Points on a hilly landscape, in no order, each with its height.
From any point a ball rolls to the lowest of the 2 points nearest to it. It stops when none of these is lower. Distance is the straight distance between rows; heights are no part of it.
duno h=648: [133 112  69 142  83 181 119 135 135 156 165 130 164 130 142 151 155 125
  91 105 211 136 147  77 107  95 131]
laf h=597: [149 162 164 157 162  96 104  89 126 127 138 108 125 171 181 140 145 139
 142 114  87 151 124 146 154 163 103]
gol h=481: [171 119 105 158 104 171 137 131 136 182 140 138 142 108 193 159 155 105
 119  94 163 111 161  79 130 133 127]
lizu h=629: [ 80 137 147 147 122 125 136  95 187 149 105 166 128  70 140 143  28  78
 170 138 144 152 174 114 141  88 130]
boto h=184: [ 88 141 114 108 134  93 100 147 159 145 126 106 135 117  96 118  90 117
 167 145 127 114 178  86  83 148 173]
Zozov h=319: [151 124 148 116 153 118 118 149 144 100 110 136 110 131 144 123 108 133
 160  94  92 149 153 172 134 149 120]
pov h=326: [163  82  89 120 143 130 132 111 116 117 153 131 139 112 153 110 156 125
 156  99 123 121 166  90 120 169 125]
nop h=701: [ 97 126 129  96 151 128 161 136 134  52 107 137  75 129  79 127 105 168
 136 128 123 141 104 184 187  43  87]
fub h=411: [129 127 165 138 116 123 138 166 142 140  81 157 114  60 105 145 114 141
 147  88 131 124 114 145 148  94 124]
depal h=306: [147  87 121 122 112 155 175 111  45 166 155 151 162 145 137  63 194  86
  96 159 119 115  83 134  90 182 118]
Punoz h=335: [105 134 140  97 127  96 113 137  64 110 112  94 130 134 104 110 214 177
 101 134 117 135  62 167 124 164 120]
kidu h=545: [ 86 109 161 127 130 141 148 122 129  64  51 147  85  75  87 134  78 149
 146 143 151 170 123 167 149  60  91]
lop h=219: [117 155 110  83 115  82 113 134  89 103 112 117 146 129 107 110 165 168
 118 142 141 140  96 139  88 168 163]
kotus h=172: [140 187 162 184  96 114 125 129 144 192 130 119 155 115 152 140 137  97
 137 150 139 108 115  93 113 132 123]
fival h=417: [108  78 126 100 121 115 117 133  75 114 151 101 113 139  79 122 236 166
  96 130 110 114  43 182 127 123  97]
beme h=645: [143 151 153 143 101 134 125 127 183 155 155 139 158  64 170 184 117  99
 118 105 109  67 112  83 173 142 116]
Vabud h=73: [108 194 125 152 175 135 113 117 170 116 142 152 109 183 136 139  38 116
 163 147  83 151 182 125 138 102 128]
mozik h=334: [120 146  89 130 156 104 116  95 128 111 160 134 143 109 143 122 119 151
 166 126 127  98 172  79 160  92 157]
pur h=521: [123 157 168 159 136 120 109 113 142 108 132 110 118 124 140 182 134 150
 135  99 111 125  67 118 210 139 107]
pomaz h=160: [ 98 174 118 137 152 128  94 127 176 152 140  75 167 167 146 147 129 113
 150 184 101 146 179  99  86 171 123]
nemi h=300: [123 151 105 131 157 112 142  77 147  74 151 153 120  97 144 138  64 134
 153 140 112 111 197  95 190  82 151]
Luko h=203: [182 155 152 193 109 130 139  78  71 185 133 116 117 112 180 114 208 133
 123 138 156 151 111 110 127 160 134]
kudi h=180: [119 136  88 123 135 172 134 106  84 158 163  80 195 161 182 105 198 110
 100 203 151 136 142 107  80 169 124]
mubi h=157: [111 118 112  63 121 100 111 158 119 111 141 147 145 177 110 100 144 108
  80 135 114 115 101 160  62 174 140]
Tuz h=234: [ 80 121 122 104 125 119 132 154 175 167 137 128 163 117  98 123  59  85
 135 136 149 121 172 107  93 122 152]
zepin h=663: [119 149 112 161 108 135 124 124 178 187 150 126 163  80 158 165 116 106
 140 136 163 107 181  68 131 105 128]
Muf h=613: [154 117  80 171  88 207 118 111 111 172 168  98 161 126 152 155 194 114
  67 141 186 137 151  71 106 119 110]
nirog h=233: [111  80 124  97 144 122 130 159 120  78 143 108  86 142  83 142 167 158
 118  97 102 118  70 196 161 106  85]
Naku h=630: [154 148 176 173 113 139 128  89 146 160 153 114 147 110 187 170 153 111
 117 108  96 103  87  94 187 155 117]
valas h=502: [101 130 151 106 131 114 139 117 109  59  62 149  80  94  71 119  49 133
 145 158 130 186 165 174 119  99 112]
faru h=185: [144 117 126  77 152 131 137 143 117  59 130 138  77 154  81 103  72 143
 129 121  93 141 148 175 154 113 114]
fabo h=421: [172 105  99 148 138  82 141  89 111 142 128 161 127  83 183 141 161 137
 176  99 132 105 175  99 155 111 134]
ludo h=646: [114 140 129 154 126 107 131  97 196 157 130 141 147  91 169 172  87  90
 171 132 134 131 192  96 114 118 141]
Dev h=490: [138 129 146 140 130 116 130 114 107 128 140 127 142 107 135 150 163 157
 127  79 120  94  91 120 199 118 124]
bupam h=453: [124 134 114 107 145  90 141 117 118  62  99 132  94  96  90 105  94 158
 163 140 133 144 169 139 133  91 120]
Zeg h=395: [128 122  84 112 154  70 123 108 117  76 139 123 119 117 104 106 145 169
 167 123 124 141 172 113 133  94 157]
Vifed h=642: [ 83 109 140  90 116 143 133 134 145  50  93 149  91 125  54 128  64 148
 115 128 151 150  73 153 154  90 135]
mus h=570: [151  82 136 175 122 171 114 114  78 142 127 127 124 119 123 150 195 179
  98  78 130 147  81 140 140 127 159]
ler h=280: [142 104 129  95 152 123 126 166 125  86 109 121 117 150 107 103 150 148
 121  83  90 138 110 179 137 135 107]
bora h=236: [158 133  96 125 109 138 172 124  70 182 136 134 149 150 161  78 194  96
  99 175 149 119 119 127  48 159 144]
kevev h=262: [ 88 143 129  63 132 119 104 168 144  86 124 128 105 152  92 108  36 125
 112 144 126 147 146 176  81 149 146]
Kulo h=238: [109 165 143 146 106 127 129 147 120 201 128  95 162 140 146 104 143  87
 126 176 147 128 139 109  71 151 146]
Pada h=290: [143 121  84 134 144 135 130 118 117 159 136 105 151 168 209 133 175 115
 135 157 166 156 175  90  78 160 140]
Til h=492: [128 149 137 139 117 118 121 152 109 127  96 126 136 144 120 111 159 163
 122 115 135 141  81 148 140  99 126]
Salet h=227: [120 128  82 128 157 149  99 109 154 122 149 107 148 167 175 133 133 111
 145 138 146 164 204  97 106 153 131]
Nivu h=517: [141  85 106  98 162  75 147 145 105 125 115 150 122 152 112  81 173 154
 157 120  77 105 158 176 113 104 119]
mumot h=204: [106 156 112  70 138 111 103 162 123  88 146 120 126 198 100 103 109 145
  98 138 115 123  91 153 113 163 137]
zuku h=304: [109 148 126 149 110 114 128 148 164 202 104 124 155 142 149 134 115 109
 155 148 159 155 170 110  73 116 156]
kul h=664: [142 125 110 156 146 104 130 117 170 166 120 136 128 125 173 148 119  92
 170 140 113 121 207  89  91 170 148]
timu h=94: [168 173 157 203  76 149 131 102 108 189 138 110 128 113 168 147 178 105
 108 154 171 135 123  79 110 160 126]
lavu h=452: [120 151 151 168 101 134 127 154 129 144 104 148 124 110 108 144 137 147
 118  91 141 109  67 115 162  97 129]
Lum h=547: [125 135 134 118 135  71 137 161 138 146 106 130 127 150 102 105 131 137
 157 126  90  92 146 154 131 105 127]
tibo h=163: [151 127 106  84  92 141 136 140  82 163 133 166 155 159 139  89 181 103
  68 142 144 105  95 140  29 168 155]
sinu h=305: [103 144 136 102 138 126 102 131 143  91 109 140 103 119 123 129  37 103
 156 146 124 175 185 143  88 150 154]
resi h=424: [141  66 116 113 104 155 115 133 109 121 151 137 120 140  86 130 168 131
  64  93 113 106  35 140 129 137 144]
lakad h=361: [143 102 154 121 142 112 140 160 132 106  83 145  89  91 130 137 136 147
 166  97 112 157 159 186 140  94 108]
Rubu h=102: [100 147 105 116 123  96 113 145 113 138 135 106 147 131 119 113 128 139
 138 141 139 113 131  94  77 174 159]
rezus h=224: [113 145 127  64 143 126 131 135 116  48 118 136  72 156  66 110  24 135
 127 174 113 149 147 176 115 121 146]
vema h=159: [ 71 155 153 118 146 160 114 144 173 124  96 150 119 139 114 128  35 113
 136 112 148 139  83 124 160 115 109]
rakik h=603: [148 146 175 179 129 126 121  79 101 153 153  77 150 145 158 137 176 145
 131 130 113 110  73 119 187 151 119]
Dol h=312: [150  75 101 106  98 135 132 160 137 128 137 162 136 129 103 108 136 106
 111  91 139 115 118 139 103 131 147]
Kaso h=114: [ 96 181 135 148 160 101 104 126 170 127 133 111 144 169 155 124  92 121
 162 149 109 146 161 117 116 138 124]
tira h=680: [120 139  91 132 108 149 118 129 154 131 156 122 158 100 128 135 117 113
 136 115 188 122 148  58 130 111 140]
nokob h=483: [107 113 145 133 108 118 127 161 100 127 120  88 110  89  72 132 219 162
 110 122 116 102  54 158 137 107  92]
silup h=569: [157 131 100 159  93 212 147 116  86 171 177  80 152 108 138 124 188 112
  65 152 164 122 107  82 107 168 120]
nefop h=516: [171  97 114 165  97 183 133 132 101 166 150 130 135 122 145 145 183 132
  88  86 155 114 105  99 130 140 137]
dudar h=610: [100 143 153 143 144 138 139  98 149 100  79 176 111 104 121 118  22 123
 156 150 148 163 167 132 142  89 121]
pami h=673: [ 74 125 138 116 123 132 138 155 142  84  89 147  87  99  75 149 124 157
 112 114 140 133  58 155 187  66 100]
Dep h=101: [146 178 138 151 182 103 129 100 145  92 160 150  96 164 146 157  60 147
 161 136  56 136 166 157 182  97 114]
dof h=277: [122 133 102 113 170 125 136 112 145  74 149 136 112 124 109 117  51 116
 152 147 101 125 203 100 134 108 151]
tanu h=123: [108 156 152 130 146 165 122 131 158  76 139 127 102 145 126 143  44 121
 127 126 123 143 127 125 179 125 107]
semo h=655: [116 122 121 119 154 140 125 162 150 142 148  98 172 184 147 114 112 107
 127 129  99 114 138 113 128 148 120]
fatok h=376: [164 102 115 126 142 113 132 111 132  92 127 141 115  69 144 128 138 138
 175  88 127 124 165 121 164 125 128]
nipor h=276: [146  78  85 120 136 153 125 121 156 108 148 133 130 122 173 130 106 112
 149 119 162 153 201  98 104 145 153]
duvem h=80: [141 112 121  83  99 132 108 150 112 130 129 162 133 145 117 117 186 132
  50 113 142 131  65 164  52 158 155]
fisuf h=226: [181 147 156 165  99 114 152 145 107 186 107 134 130 115 157 120 159 124
 133 126 142  96 122 112 127 126 134]
kam h=438: [145 119 124 128 126 111 132 128  84 139 124 121 141 161 149  87 176 155
 124 119 109 139 116 148 124 147 136]
gebik h=482: [163  66 107 109 163  95 141 116  66 138 132 143 144 162 143  83 184 144
 146 113  79 119 144 159 131 155 113]
Daz h=518: [114  86 154 122 105 155 132 168 145 111  80 159  93 107  72 144 121 124
  98  85 143 153  70 184 102  94 148]
zesa h=561: [116 154 168 149 149 118 100 112 105 124 122  83 123 151 156 144 151 166
 130 119 105 147  69 128 156 179 125]
sulit h=202: [ 50 123 151 102 127 132 123 133 152 132 101 161  99 138  80 122   5 112
 144 156 148 157 120 155 145 111 111]
pina h=368: [152  76 118 116 101 150 130 115  60 146 149 145 144 137 103  94 198 134
  87 110 126 112  70 132 106 164 128]
Beti h=455: [182 128 123 161 123 109 149 107 146 165 142 145 159  94 213 161 152  98
 145 111 121  92 166  94 147 129 132]
sereb h=255: [131 116 139  76 157 122 147 126 132  76 139 125  89 137  72 105  20 109
 139 162  87 115 197 143 111 110 151]
didit h=614: [ 79 108 135  92 107 117 140 109 150  87 104 162 112 107  58 105  42 113
 133 144 173 123 116 122 151  57 142]
sipos h=358: [147 149  94 181 127 127 137  92 158 187 119  94 154 147 209 152 194  92
 140 189 164 144 167  87  91 130 131]
Sokas h=133: [141 160 150 139 173  81 129 104 141 114 132 133 111 141 153 153 123 154
 165 107  50 111 137 171 203  99  86]
zorud h=179: [133 108 151 104 167 112 132 132 121  98 140 116  98 126 122 141 147 169
 143 103  85 112 109 177 212 102  86]
kon h=585: [ 89 113 159 109 107 133 146 104 140 113  63 180 117  62  93 126  39 125
 141 133 164 147 141 138 155  69 125]
zevi h=619: [139 151 143 169  85 179 133 143  88 163 148  95 133 125 110 129 168 132
  69 141 148  99  57  97 121 167 132]
Didu h=598: [128 143 156 135  99 157 121 143  78 139 136 101 113 131  82 138 188 161
  62 137 127  96  24 146 121 155 145]
nonag h=271: [110  91 106  90 103 137 114 163 167 167 148 127 151 128 102 115 109  75
 111 117 144  94 142 114  74 137 134]
Teg h=152: [139 159 134 107 167 157 151 135 135  68 145 132  76 171 109 131  39 146
 146 146 104 144 132 168 180 110 101]
lozub h=640: [155 120 155 135 147 147 134 123 134 158 157  85 161 168 169 115 147 110
 115 142  94 101 112 113 136 182  92]
sof h=546: [154 117 139 157  80 137 143 140  73 151 123 119 100  92  65 132 201 160
  66 110 130  89  57 128 138 122 125]
zap h=76: [117 159 108 141 129 145 111 112 139 148 153  57 192 141 146 141 173 118
 115 183 143 145 146  80 101 166 121]
lusi h=620: [167 132 135 160 146 121 118 106 128 144 142 110 145 172 209 121 146 118
 140 131  95 145 163 134 115 180 103]
Niki h=354: [140 151 114 175 104 136 130 136 176 221 105 119 160 138 177 181 146  84
 144 169 178 143 182  87  84 117 122]
pubi h=352: [161  57 113  73 132 122 134 139 145  74 125 170 104 122  95  92 121 109
 114  98 133 124 133 159 115  89 140]
tez h=442: [127 129 178 135 129  99 128 155 171 144  95 145 122  94 117 147  57 110
 166 111 116 111 127 154 168 125 123]
zume h=474: [115  88 135 127 115 160 111 147 129  93 113 150 110 128  71 147 155 166
  89  73 134 137  51 156 139 109 156]

Call two points neighbours if one is among the 2 nearest of the other. Go from one point of each pair to the other, from neighbour to neighbour, staying as low as possible. Name the highest point that can't be avoided.
timu, Vabud -> sipos
kam, zap -> Til
Vabud, zap -> pomaz
Rubu, silup -> zevi
Salet, Vabud -> Pada

Where does a ball stop that starts at each point below?
zume -> duvem
tez -> Vabud
lakad -> Vabud
nefop -> Salet
Didu -> Rubu
beme -> Salet
